Each row is a point on a tangle of strands that fork, close into loops and nearly touch. The rows are in no order.
Points whose rows are less than 81.3 apart are linked; no others are. Some points are linked to none.
<2>: [-10.2 -18.0  -0.3 -12.1  26.9  17.4  11.9 -19.0 -16.9  -1.4  -3.2  23.2
  -4.8   7.2  58.1  -3.5  10.6  14.1  16.8  13.5  21.9  14.8  -4.1 -43.2]
<905>: [-37.8   4.6 -36.5  29.3  20.0  18.3 -47.0 -10.7   5.7 -11.2  18.9  45.7
 -19.4 -29.8  10.0 -10.8  14.2   4.7  19.9  -2.2  29.0   5.8 -23.9 -54.9]
<397>: [ -8.3  -5.5 -17.9  -7.8  36.4  10.1  -4.0 -20.1  27.1  18.0 -17.7  41.4
 -21.8   5.9  10.4  20.9  33.1 -17.5  13.3   4.1 -18.5  30.3 -31.7 -33.1]
<987>: [ 37.9   3.0  25.1  -7.1 -16.1 -29.8   0.4  -1.5 -46.5 -21.9   0.6 -45.3
 -10.0  11.0  -1.9 -12.8 -16.6  17.3 -26.5   9.8  16.9  12.5  19.1  49.4]
<1117>: [ 32.1  14.5  29.1  -8.9 -16.7 -11.7  21.0 -10.2 -24.6  10.7 -11.6 -11.0
  10.9  36.2  30.7   2.3   6.1   8.2   2.4 -19.9  -9.4   4.5  12.1  41.1]
<182>: [  5.8  15.8  -5.9   8.8 -13.7 -14.1 -11.5  -7.9  -6.5 -56.2   9.4  -3.2
   0.6  -6.9 -12.1 -15.2  -2.1  11.3   0.8 -22.1 -37.7  25.2  25.7   9.4]
<474>: [  0.1  18.1 -26.9   7.3  17.8  19.3  14.5  22.7  31.4 -15.0 -26.1   9.4
 -17.0 -28.1 -15.4  18.4  16.9   2.7  16.9 -12.0 -16.1  -0.4  11.1  23.9]
<180>: [ 12.7  13.7  15.6   7.3  -8.1  -9.9 -12.9  41.6  26.4  -3.7  -5.4  -1.4
  17.8  31.3   1.4  15.8  -9.7  38.1  20.0  33.0 -29.7 -19.4  -8.0 -31.5]
<951>: [ -7.2  22.2 -12.0  13.4 -18.0   1.9  -2.3  14.2   9.1 -36.0   7.4   1.7
  22.4  -3.2  -3.7  -0.6  -1.2  26.1  30.1  -7.7 -27.0  -5.0  24.2  -1.8]
<82>: [-18.8  10.2 -11.4  10.4  54.4  -5.6   3.3   2.9  22.8   2.1 -24.0  -0.3
  12.9 -37.0  37.0  13.8   8.5  27.7   8.3  23.0  24.5   1.4 -33.4  -5.1]
<1047>: [ 10.6  26.6 -36.8   8.8   2.7  20.0 -42.1  11.7  29.1 -38.3  16.4  32.0
 -39.4 -10.9  -7.6  14.5  14.9 -24.3   2.7  11.0 -25.5  19.6 -22.2 -46.6]
<226>: [-11.0  18.4 -29.6 -10.2 -25.1  36.5 -21.6  -2.7  17.5 -18.5  -8.2  34.5
 -34.2  -5.1  -7.5  19.1  15.6 -22.7  14.8   9.7 -20.4  25.6  -7.3 -32.3]
<692>: [ 11.9  -2.8  18.2  18.4 -40.0 -17.9  25.2 -20.5 -21.2  19.9 -21.5 -32.7
  11.3  42.0 -11.6 -36.3 -23.8  17.4  13.6  11.1  37.3 -28.9   2.3  39.1]
<1071>: [-24.3 -27.6   0.9   0.8 -29.5  30.1  -4.6 -18.7 -10.4   9.1  17.3  22.5
 -16.3  -0.2  -3.7 -42.5 -19.5 -10.5  11.5   9.2  31.8 -10.4   4.6 -39.5]
<1092>: [-25.7 -11.8 -48.5  20.0  33.1  21.9   0.2 -11.0  26.7 -28.6  -8.7  41.1
 -39.6 -27.7  21.7  30.6  40.9  -9.0  47.1  -2.8  36.3  24.5 -24.5 -23.1]
<241>: [  4.7 -11.0   8.8  -1.4  32.0 -21.3 -20.0  22.8  -6.0   7.8  45.6   4.3
   6.6 -18.9  -2.7  -5.8  -5.5   8.5 -36.9 -17.2  -5.5   3.2   5.4  -3.7]
<724>: [  2.3  -1.8   7.5  -1.4 -18.5 -10.0  12.1  12.2  -2.9 -12.4 -32.9 -33.3
  33.8  -5.2 -17.8  19.7  -9.4  -2.1  -6.0 -39.9 -10.0 -29.7  30.3  11.8]
<78>: [ -1.0 -28.9  -6.9 -19.1  16.1   2.4 -29.4  -1.8 -13.7   5.0  -0.5   8.2
 -40.5 -25.7  -1.4  -3.8  18.7   4.9 -15.0  -4.3  16.1  12.6  18.2 -19.3]
<157>: [ -4.6   9.3   0.8  -1.5 -11.2  13.6  34.4 -19.4  22.9  14.6  -2.1  10.6
  16.8   7.0   6.3 -11.8 -19.5 -34.9  26.0  24.4 -31.0  10.8 -12.6  -7.5]
<386>: [-27.6 -29.6 -33.1   9.5  73.7   2.6  17.7 -26.7  23.9  -9.6   2.9  29.5
   3.5 -21.5   5.9  27.9  38.6   5.8   9.8   5.9  33.8  21.7 -33.2  -1.9]
<662>: [ 12.7  12.3  14.1  -4.2 -18.6   4.3   0.5  -7.1  -6.8   2.6  28.1 -22.0
  28.8   3.0  30.0   6.8 -30.9 -24.9 -27.6   7.1 -23.6   2.6  -0.3   4.0]
<72>: [  6.5 -36.3   7.5  -1.1  16.9  -8.5  20.7 -13.6 -10.2   4.8  -7.2   5.7
 -33.9   6.5 -30.6 -42.4  12.4  -1.8  15.2 -19.7  15.2  -8.9  23.2   0.0]
<1171>: [-10.1 -21.9 -39.2   4.2  45.6  22.1  -9.0 -30.1  13.4   6.9   7.2  19.5
   2.4 -33.2  18.9  20.7  35.9 -23.1  -4.0 -18.5   1.4  30.5  10.3 -18.3]
<929>: [  5.7 -11.6  41.2   1.4  -5.9 -12.9  -6.7  14.0 -23.3  17.5  12.3 -27.1
   2.7  10.8  11.6 -26.0 -27.4  37.0  -9.9  29.2  22.0 -14.7  -1.9  16.3]
<944>: [ 10.0 -13.1   9.2  -8.6 -21.0 -28.4  -5.6 -15.2 -37.0 -32.6 -10.2 -32.5
 -24.2  -2.3 -19.3 -31.5 -19.0   7.9  -3.0  16.5  20.4   6.5  18.4  18.7]
<714>: [ -3.4  33.3  -9.7   6.2 -24.4  14.3  -9.1  -0.8  -7.2 -15.2  -4.0  10.3
  27.3  -4.4  31.3  10.0   4.2  15.3   8.7  -2.4 -24.1   5.5   6.6   3.0]
<595>: [ 14.0  10.0   4.0 -33.2 -14.7   2.6  -5.0   8.9  -6.6  -1.0 -11.2  13.2
  -6.7  23.5 -10.6  12.9  16.7   0.8  -5.6 -14.5 -33.4  14.8   8.0  14.2]
<342>: [ -9.9  -5.5   0.9  -2.1  19.7  18.2  25.8  -7.1 -23.5   2.2   8.8  18.0
   8.3  16.9  33.1 -22.2   7.6  32.7  31.2  13.4  14.2  14.7   3.7  -7.7]
<569>: [ 26.0   0.1  -8.5   5.0  26.9   6.1  11.5 -18.2  14.6 -17.3  -6.6 -12.4
 -28.3 -30.3   3.6   7.6  28.0   6.7 -23.0  -6.5 -39.0  49.5  11.0  38.3]
<1059>: [-37.5 -30.6 -31.1  23.2  64.4   7.2 -10.5 -22.2  36.3 -14.7  -7.8  36.7
 -26.1 -27.4  11.3  23.8  36.6  -9.0  30.4   3.3  52.6   6.0 -37.3 -35.0]
<321>: [ 17.7  17.8  -6.7  -9.8  -8.6  16.2  -1.9  33.9  27.2 -29.8  28.2  -8.2
  -4.0 -21.4  -9.6  13.1 -19.6 -16.9 -16.9  10.2 -32.7  14.4  11.0  26.3]
<850>: [ -2.3  30.2   9.3 -13.3 -30.8  -4.6  -6.7  15.3   7.0   9.5 -12.4   1.1
   8.2  13.9 -23.5  17.7  -2.2  -4.7 -10.7  12.7 -41.0   8.0 -14.7  23.6]
<869>: [ 11.9  -0.8  14.5 -13.4  -5.5  -1.9   8.9  27.8  -6.3  12.9  -8.4 -11.1
  31.3   8.7   8.3  20.7   7.1   3.7 -12.7 -40.3  -9.4 -30.4  21.4   3.9]
<1079>: [ 16.4   1.8   5.4  -0.5  20.9   1.5   7.9  25.1   5.2  13.2 -26.4 -28.7
 -11.5 -41.8 -27.7  13.0  -1.8  10.9 -15.6  -0.3   7.6 -20.3  14.6  28.8]
<666>: [-32.2   5.5 -22.0  26.5  14.8  15.5  -6.6  21.3  31.9   3.8  13.1   0.2
  18.7 -32.8  -9.8  -7.7 -21.2  12.3  21.3  18.5  26.4 -35.5  -3.1 -11.8]
<753>: [-30.5 -11.5  10.2  -9.6   5.7  16.7   2.6   5.5  -9.5  45.0  39.6  16.0
  24.2   8.1   8.2 -21.4 -13.4   9.2  -9.8  15.4  16.0 -19.6 -12.8  -0.3]
<316>: [  6.3  20.1  22.6  14.1 -41.2   1.3  22.8  27.7  -1.6  -8.7  27.7 -16.6
  27.3  13.2 -12.7  15.2   0.4  19.1   1.7 -11.7 -18.7 -16.9  14.3  52.0]
<938>: [-12.4   8.6 -34.2  14.4   4.2   9.8  -2.2  11.9  36.3 -23.7 -29.4   6.1
 -28.9 -32.0 -18.0   3.5  15.0  -9.3  33.0 -18.0   7.3 -13.5  20.9 -19.9]
<1119>: [ 21.4   3.7  19.4  -0.1  36.8  -9.1  29.1 -21.8 -11.0  36.2 -27.3 -14.1
   5.6  -9.3  32.9   2.2   9.7   3.3 -14.3  -7.0   0.1  10.9 -18.1  32.8]
<685>: [ -7.3  -2.8  20.8   0.0  12.6 -21.6 -16.5   3.2 -31.6  19.9  23.8  15.1
   3.5   8.2  -9.5 -22.8  13.3  35.4 -19.2 -24.1   1.9   2.9   0.8  16.5]
<555>: [ 16.3   2.4  33.3   3.4 -42.0 -32.9  22.4  -0.8 -35.1  -0.1  32.7 -13.8
  19.0  30.9  -6.5   6.0   3.2 -12.7 -31.0 -44.4  -3.1  -6.7   2.9  59.2]
<632>: [ -6.4   3.4   8.2  -4.1  18.5 -12.9 -31.4 -10.4   5.7  15.6 -11.8  18.4
  -7.1   4.0  10.9 -17.2  -1.0   1.6  -5.3   5.5  -9.2   7.0 -26.5 -57.8]
<363>: [-39.7  -1.1 -25.6  20.0  13.5  22.9  -4.5 -19.6   5.7 -16.2  22.8  45.6
  -3.3  -9.3  16.3  -4.4  14.4  13.4  36.9   3.8  18.4  17.8 -24.3 -44.4]
<332>: [ 32.8  20.2  29.9   7.2 -37.5  -3.7  33.3  -2.5 -33.6   8.2 -23.1 -31.8
  10.7  11.8  33.3  24.7   3.2   2.3 -25.5 -27.4  17.4 -10.6   6.1  60.8]
<449>: [-10.7   4.4  -8.6  -3.0  37.1   4.0   0.1  24.1  11.3   7.7  21.3  40.9
  -6.6  12.2 -17.5  10.9  27.9  11.7  12.6 -19.0 -14.3   2.7  -0.8  -8.5]
<1083>: [  1.6 -28.6   0.1 -18.0  10.2  -1.2 -17.5 -28.1 -26.3  18.5   2.1  -2.3
 -11.6  -4.7  25.5 -22.9   6.4 -11.7 -26.3 -10.6  14.7   9.6   4.6  -3.2]
<881>: [ -7.1  -3.7 -23.0 -28.6 -36.2   2.8 -16.8 -17.0 -19.9 -16.3 -42.3 -19.9
  -0.3  -6.1 -14.5  10.3  -0.7 -29.0 -17.0 -17.3   4.4 -11.3  28.5 -10.5]
<758>: [-10.6  -9.1 -31.4   6.8  23.0  16.4  -2.7 -36.1   2.4  13.9  -6.3  -7.4
  10.9 -50.6   4.4   4.8  23.1 -11.8 -18.5 -22.6   3.2  16.1  12.1  16.4]
<366>: [-23.7  11.1 -41.1  22.5  21.4  18.5  -6.6  11.5  41.0 -18.8 -19.0  16.4
 -29.9 -30.2  13.1  17.3  17.4 -16.8  44.0   5.0  25.7  -6.9 -13.5 -24.2]
<298>: [ 20.8  19.2 -14.0 -11.3   8.6  16.0 -13.4  25.3  19.4 -31.7   9.4  -1.4
 -28.5 -28.0   9.3  22.2  15.8   2.6 -28.6   7.8 -40.4  37.3   6.4  30.2]
<821>: [-12.7  16.2 -19.9  10.7  32.0  11.3 -16.7   4.7  13.3  -4.1  -1.9 -12.4
   9.6 -47.5  39.3  10.1  -7.1  10.1  -1.4  20.1  11.9   6.0   5.4 -10.8]
<1087>: [  0.9 -10.2  10.3 -17.6 -34.6  23.4  19.1  26.6   6.8  28.8  -5.0  -6.6
   4.3  35.8 -12.4  -1.5 -12.7   7.4  33.2  33.1   5.6 -23.2   8.5  -4.1]
<11>: [-16.3  -4.9  -6.3  -2.8 -32.9  30.3  10.6  25.0  14.2   4.7 -17.5  11.9
 -24.6   6.9  -5.4   6.5  -3.0   9.0  46.8  29.0  13.5 -15.5   6.4 -13.1]
<247>: [-16.4  19.7  -6.6   4.0 -35.9   7.3 -13.0 -21.3 -14.2   5.9 -13.3   4.6
  27.1  15.8  14.3 -14.9  -9.5  15.2  10.4   9.2  -5.3  -5.4   0.6 -26.8]
<822>: [  7.1  25.0  29.7  -2.3  10.7 -20.2  10.7  26.6  14.7  27.6  12.2   3.5
  10.1   9.0  -7.9  21.0   5.1   0.9 -11.5  -7.5 -36.1   4.9 -31.3  34.9]
<79>: [ 16.9  20.8  -7.2  -5.6  18.4   9.5 -23.3  29.5  33.1 -14.1   2.4  10.8
   0.3   4.9  17.7  24.9 -16.6 -14.0   3.5  40.5 -11.1  -8.4 -26.5 -66.2]
<994>: [  6.1   5.0  -9.7   3.4  25.4  10.8  23.8  -2.4  22.3  -9.3 -23.7   6.1
 -35.3 -26.6  -7.0   4.4  29.0  15.6  21.3   1.8 -14.1  32.1   7.6  20.2]
<1086>: [ -3.8   3.4  -9.4 -21.0 -49.2  11.4  -4.8   5.4  -4.0 -29.8 -18.5 -26.2
  28.7  -2.8 -11.6  26.5 -11.9 -32.6 -21.0 -32.2 -14.4 -13.6  24.2  21.8]
<1143>: [-18.9 -10.8   4.5   0.4 -27.4  16.8  -0.5  -9.1   4.2   2.6  -3.0  37.2
 -31.6  18.3 -19.3 -29.1  -4.7 -11.5  28.7   9.5   5.3  -4.7 -17.6 -61.3]
<10>: [  7.4  -7.3 -20.2 -20.4  39.9  33.9  -3.0  20.2  12.9   3.5   2.8   7.7
 -16.6 -34.0  14.8  37.4  29.0  12.8 -20.9  -0.1  14.5  16.0   9.1  21.0]
<370>: [  3.5  16.0   5.3  -2.2  20.9  -1.7  17.4  39.6  25.7  10.8  17.9  23.6
  17.0   7.7  -7.3  29.5  14.8   6.7   9.3  -9.4 -32.1  -6.4 -13.9   6.7]
<337>: [-28.1 -21.1   9.7   4.0   6.2  21.3 -13.6   8.8   4.7  32.4  19.5  17.1
  22.7  34.7   8.1 -34.0 -17.7  19.2   0.2  14.2  13.1 -20.8 -23.3 -41.5]
<736>: [ 17.3   9.8   7.6   0.4  11.5   8.8  11.7 -15.2  13.3   5.9  12.9 -19.6
   3.9 -21.1  35.5   5.4 -25.0 -35.9 -19.3  17.8 -18.5  24.4  -6.6  14.7]
<120>: [-10.7  -4.9   9.7  -5.8 -29.9  11.4  -1.1 -21.7 -26.6  16.4  17.1   4.2
 -12.9  10.4 -15.2 -45.7 -16.6  -8.7  -2.3  23.4  17.8   0.7   4.7   9.7]
<764>: [ 19.1   5.5  17.7  -3.9  32.8 -32.1  11.8  -7.7  -2.5  14.7 -22.9 -11.4
 -16.2  -4.5  -4.6  -9.9   7.0   0.0 -11.3  -7.7 -17.1  14.6  -2.9  13.1]
<888>: [ -6.4 -45.0   6.6  -7.0  15.1 -11.8 -11.2  -3.7  -1.5   6.4  -4.5   1.5
 -51.6 -22.9 -31.1 -34.7  -3.3  -7.5  -4.0  -5.4  32.3  -1.8  12.6 -13.1]
<712>: [  8.4  -4.8   9.5 -15.5 -10.2 -42.2 -13.3 -31.1 -25.7 -18.3 -15.2 -34.6
  12.0   4.3  -7.3  -3.7 -26.6 -25.5 -40.4 -17.6 -10.3   5.9  13.0   1.2]
<338>: [ 24.9  11.6  14.2 -14.9   6.4 -19.0   3.4  18.7   8.5  -7.6 -28.8 -29.1
 -18.8 -22.8  -7.8   3.7  -3.6  -0.6 -20.0  11.8 -13.7   4.0   5.6  29.3]
<1174>: [ 21.9  -3.3  12.7 -14.3 -10.3 -39.6  -1.5 -28.1 -33.6   0.0 -19.7 -35.6
   6.9  -0.4  -3.6  15.5   5.4 -29.1 -51.7 -44.3   3.9   9.5   9.5  35.3]
<1182>: [ 11.9 -11.6  -7.5 -23.1  22.2   5.2  -5.6   8.3  -0.2  -5.9   5.7  31.4
 -18.9   7.7 -12.3  24.6  39.0  -1.9  -7.2 -40.9 -23.3  11.8  30.9  -2.8]
<522>: [ 17.2 -10.9  20.8 -16.0 -23.3 -13.1  -1.2  11.4 -20.7   7.3  36.4   4.8
  20.7  50.2 -24.1  -5.2 -14.5 -14.6 -16.1  -8.9 -20.2 -12.3   2.3  -8.5]
<1139>: [-22.3   2.2   8.4  19.3 -32.0  13.4 -13.2  -2.2   9.1  14.9   8.6   0.1
  43.6  16.3  14.8 -14.0 -30.0  19.5  11.9  29.4   0.9 -26.4 -10.1 -43.9]
<1097>: [ -1.2 -16.2  12.2  -3.2  22.5  22.0  23.3  19.4  -1.6  31.7  -4.8 -14.8
  -1.9 -27.2  -7.9   1.7  -5.7  16.1  -2.0  15.5  34.8 -16.7  16.8  25.2]
<166>: [ 34.5  -0.3  16.8   2.4 -32.6 -48.3   8.8  -2.3 -52.8 -19.5 -14.1 -57.1
  -2.8  42.3 -14.8   2.8 -25.2  14.6 -26.3  -2.1  42.4  -7.0  -0.6  61.7]
<281>: [ 12.4 -22.4  22.7  -0.4  20.8 -13.2  31.5 -16.3 -29.3  22.3 -29.6   0.0
 -22.7  17.8 -15.3 -35.6  12.0  16.2   1.5 -16.9  28.8 -18.9  13.1  27.9]
<86>: [  4.1   1.1  10.1  -6.8  18.7  -8.8 -12.5  21.1  -1.1  16.2  18.3   5.3
  27.6 -14.0  20.2  27.6   3.4   0.4 -33.0 -36.2 -10.2 -13.9  10.8  -3.1]
<727>: [  6.0  -2.7 -40.2   6.0  52.5  16.8   3.5 -13.0  35.6 -23.8   6.5   6.2
 -10.9 -24.7  34.4  33.7  24.6 -22.7   5.0  -0.4 -10.7  32.8   3.7 -10.5]
<877>: [ 34.7   7.3  40.2  10.8 -47.1 -40.9  21.2   1.8 -40.9  -5.4 -22.4 -59.2
  18.8  23.8  16.4  31.2  -7.8   5.6 -32.5 -16.1  36.2 -23.9  -1.3  63.7]
<352>: [ -9.7 -26.1   3.1 -13.1  15.0  18.5  18.4  11.7  -0.9  37.0  11.7  -1.0
   7.7 -15.0   1.2 -15.1 -21.5 -17.1 -13.1   8.3  28.1 -17.0   9.2   0.7]
<1027>: [ -8.2  13.2 -12.0  14.8  12.8  -7.1 -32.8  -1.9  11.0  -3.7  -2.6   8.4
  15.9 -10.2  31.7  -0.2 -20.7  -1.2  -2.1  22.0   0.2 -12.0 -22.5 -73.0]
<351>: [  4.5   4.5  16.7  -5.1  -8.4 -29.9 -26.3  -0.8  -7.5  -5.8 -24.8   9.1
  -7.7  42.0 -11.1 -14.1  -8.6   3.6   1.1   3.6 -28.8  -5.2  -9.5 -58.0]
<246>: [ -7.0   4.9   7.3  15.2   2.8  -2.2  12.1 -29.0 -18.6  45.0   6.3  -2.0
   7.6 -15.7 -26.7 -33.3   5.1   3.7 -15.1 -10.8  14.0   4.3 -18.5  46.1]
<128>: [ -3.7  11.9  13.4  12.5 -28.5  -0.8  12.3  14.4  -4.1  -8.1  -0.3  -7.8
   5.4   0.8 -35.7  -7.6   0.0  30.7  21.0  -7.3  -4.4 -12.3  21.1  34.1]
<1070>: [  2.5 -25.1  16.5   0.6 -46.0 -20.0  -4.8  -0.2   3.5  -8.5 -11.8 -26.4
  -4.3  30.1 -34.7 -26.4 -29.9  -1.1  16.9  25.8   5.3 -26.5   3.6 -20.4]
<976>: [ -4.2  26.6   8.5 -10.7 -50.8  -7.7 -21.7  -2.3 -13.0  -1.5  22.0  -0.6
  12.0  12.9 -40.0  -2.9 -12.5  -3.2 -11.4  12.2 -25.0  10.2  -5.7  27.0]
<895>: [ 18.0  14.5  19.7   6.6 -42.9 -19.0  15.1 -18.4 -17.4   0.5 -20.6 -20.3
  16.0  40.9  13.9 -19.1 -13.8  26.3  21.0  11.5   3.0 -12.7   6.3  39.6]
<471>: [ 18.7 -15.7  18.8   2.3 -12.7  -1.5  27.1 -17.0 -38.6  22.0 -13.6 -23.6
   5.7  17.9  -8.5 -25.8   1.8   7.5  -1.6 -13.1  39.4 -31.9  21.3  41.6]
<229>: [  0.4 -27.8  16.4   4.3 -53.0 -27.5   7.0  -1.8 -11.2  -7.7   8.6 -45.0
  33.1  66.5 -38.3 -19.2 -31.6  -2.0   6.3  18.6   6.7 -27.7  -7.3   3.1]
<115>: [ -1.6   1.0  24.2  -3.4 -65.1 -23.9   8.7  -0.5 -36.5 -12.5  11.9 -20.9
  40.0  44.7 -13.4  22.6  -6.3 -17.6 -23.0 -43.8  -4.1 -17.4   3.1  30.9]
<24>: [  8.5   2.7   9.8  -8.3 -23.1 -17.6 -16.8 -12.6 -15.1 -25.5  10.0 -26.5
   8.0  -0.5  16.2 -12.4 -37.1 -15.2 -19.1  16.6 -17.3  -1.6  11.5 -20.0]
<1013>: [-13.6  -5.0  -7.8  -4.2  47.6 -10.5  -7.7   9.6  19.0  13.0   3.3  29.6
  -7.5  -2.4  -0.3  -0.2  14.8   7.4   9.5   3.6   6.7   3.2 -26.8 -38.1]
<160>: [ -6.8   9.5  -1.0  10.0  44.7  -6.6  17.8 -27.9  10.4  17.2 -26.9   3.7
  19.6 -16.6  45.9   3.5   9.9  13.9   5.5   6.6   1.7  25.9 -30.2   2.8]
<720>: [ -1.9   1.1  21.9  -4.8 -29.3 -37.3  -9.3   0.8 -15.7  -0.4 -37.2 -14.1
  -3.2  46.4 -34.1 -20.5 -14.5   8.7  11.9  -0.7  -8.9 -22.7  -0.8 -11.8]
<628>: [ 11.0 -17.0  17.1 -25.3 -12.8  16.8   8.9  28.6  -1.5  16.2  23.7  11.6
  -4.6  43.7 -11.8   5.4 -11.5  -8.2   0.1  14.4  -7.8 -21.2   4.6 -15.9]
<192>: [  7.1   4.6 -40.0  15.6  36.6  10.7 -12.5   1.1  31.0 -37.7  28.5  26.4
 -29.3 -19.0  12.6   4.9   4.2 -31.4   8.4  10.8 -12.8  22.7 -10.3 -40.3]
<118>: [ -2.7 -12.5  15.4  -5.2 -51.1 -30.4  -3.1   8.2 -19.6 -10.1  17.2 -24.1
  48.3  54.9 -37.7   7.7 -26.5 -19.7 -13.5 -14.7 -11.0 -26.2  -5.4 -11.8]
<778>: [  5.5   3.4  -8.5  -8.3  23.6   9.9  20.0  -1.6  38.2   0.4   0.3  22.1
   4.6   5.1  13.3  17.3  -0.4 -41.7   9.5  18.3 -28.5  24.8 -28.1 -29.6]
<94>: [ -0.6   3.4 -22.5 -27.9  -9.5  13.4 -23.7   7.3  12.6   3.3 -36.2   1.6
  -7.1  -7.7  -8.1  24.2  -1.2 -31.7 -14.1 -15.3  -5.6 -18.1  16.1 -33.6]
<605>: [-16.3   2.8   6.2  15.4  20.7  -6.0  -7.0  -7.0  -5.8  29.6   4.9  20.8
  -6.9 -30.3 -27.7 -28.8  15.1  31.2  -3.9   1.2  12.2  10.5 -14.1  19.5]
<1132>: [-11.2  -7.9 -17.0  -7.8 -21.7   1.2 -13.7 -24.5  11.3  -7.2 -10.9  39.5
 -36.1   5.0 -31.3  -0.8  12.5 -34.7  18.1  -9.9 -17.0  18.1 -10.8 -47.5]
<405>: [ 27.5   3.2  27.0  -2.8 -15.7 -32.2  -0.6 -23.9 -32.2   4.1  20.7 -17.2
   7.6  16.1   9.6   8.2  10.8 -23.9 -51.2 -39.6  -6.1  13.3   0.7  55.8]
<19>: [-28.9  -0.3 -18.3  11.1  -7.5  27.2   9.0   1.2   1.2  -6.2  -0.6  33.5
 -11.8  -1.9   6.4 -11.7   7.5  28.6  50.4  17.3  20.0   9.0  -2.3 -20.7]
<836>: [-10.7   4.5  -5.6  16.2   2.5  10.2   1.9   7.7  15.3 -14.4  23.0 -13.0
  -1.1 -42.1 -24.3 -19.4 -25.6   0.4  13.2  17.8   8.8  -5.4   6.8  11.0]
<92>: [ 21.4   7.0  45.4  25.7 -38.0 -12.9   9.0  31.7 -13.0 -13.4  42.3 -36.9
  26.5  15.0  13.0   8.0 -19.5  26.1  -4.0  10.6 -15.8 -10.9  14.3  33.9]
<248>: [ -9.5 -13.4 -13.3  -1.5  47.9  26.1  11.2   2.2   5.5  16.5   3.7  17.3
 -20.3 -23.0  -1.1  20.1  45.6  28.9  13.4   0.5  17.4  25.0   5.6  28.0]
<789>: [  6.2  -5.3   0.3  -6.6  -2.6  -2.9   3.1 -46.0 -31.4  27.3  20.0  -2.7
   0.3   6.1   3.4 -34.0   2.0 -14.3 -20.1  -9.9   3.6  18.9   5.0  30.6]
<837>: [ -4.5   3.5 -18.2 -10.8  -1.3  23.2   0.0  21.5  30.4  -7.5  23.5   4.6
 -11.8 -13.7 -18.0  12.0 -14.8 -23.2   8.4  20.9 -11.6  -3.5  10.6  -8.7]
<1125>: [  4.6  12.4  -2.0  19.7   4.9   2.6  -3.3  29.0  40.2 -16.8   9.7  -6.4
  16.0  13.2  21.9  10.1 -26.4  10.4  28.7  49.8 -14.7  -4.6 -11.2 -34.4]
<232>: [-24.3  17.3 -46.4  39.3  22.5  17.9 -14.1  16.6  35.5 -12.6  16.7   9.4
  -4.3 -18.3   0.5   4.6  -7.3 -18.4  36.1  18.9  23.7 -30.6 -26.6 -45.9]
<433>: [ -6.0 -10.7 -12.3  -1.3  16.4   2.8  -5.0 -32.0  -8.6   7.2 -18.0  -9.9
  21.7 -29.7  24.4 -20.0   0.6  -6.4 -18.6 -24.8   7.7  -2.4  16.0 -10.4]

A tip is a point with one link. Name the tips that can be reached along the links from each point below, in the order of the rows.
<72>: <944>, <94>
<1119>: <182>, <821>, <92>
<1059>: <386>, <10>

A piece is two or more points that can be reached from each other along the links. Count, over all rows, the pieces, the separate loops (a circle has one, a figure eight two, a Y none), the forks (points with three links) and the tips (points with one).
pieces: 4
loops: 3
forks: 11
tips: 13
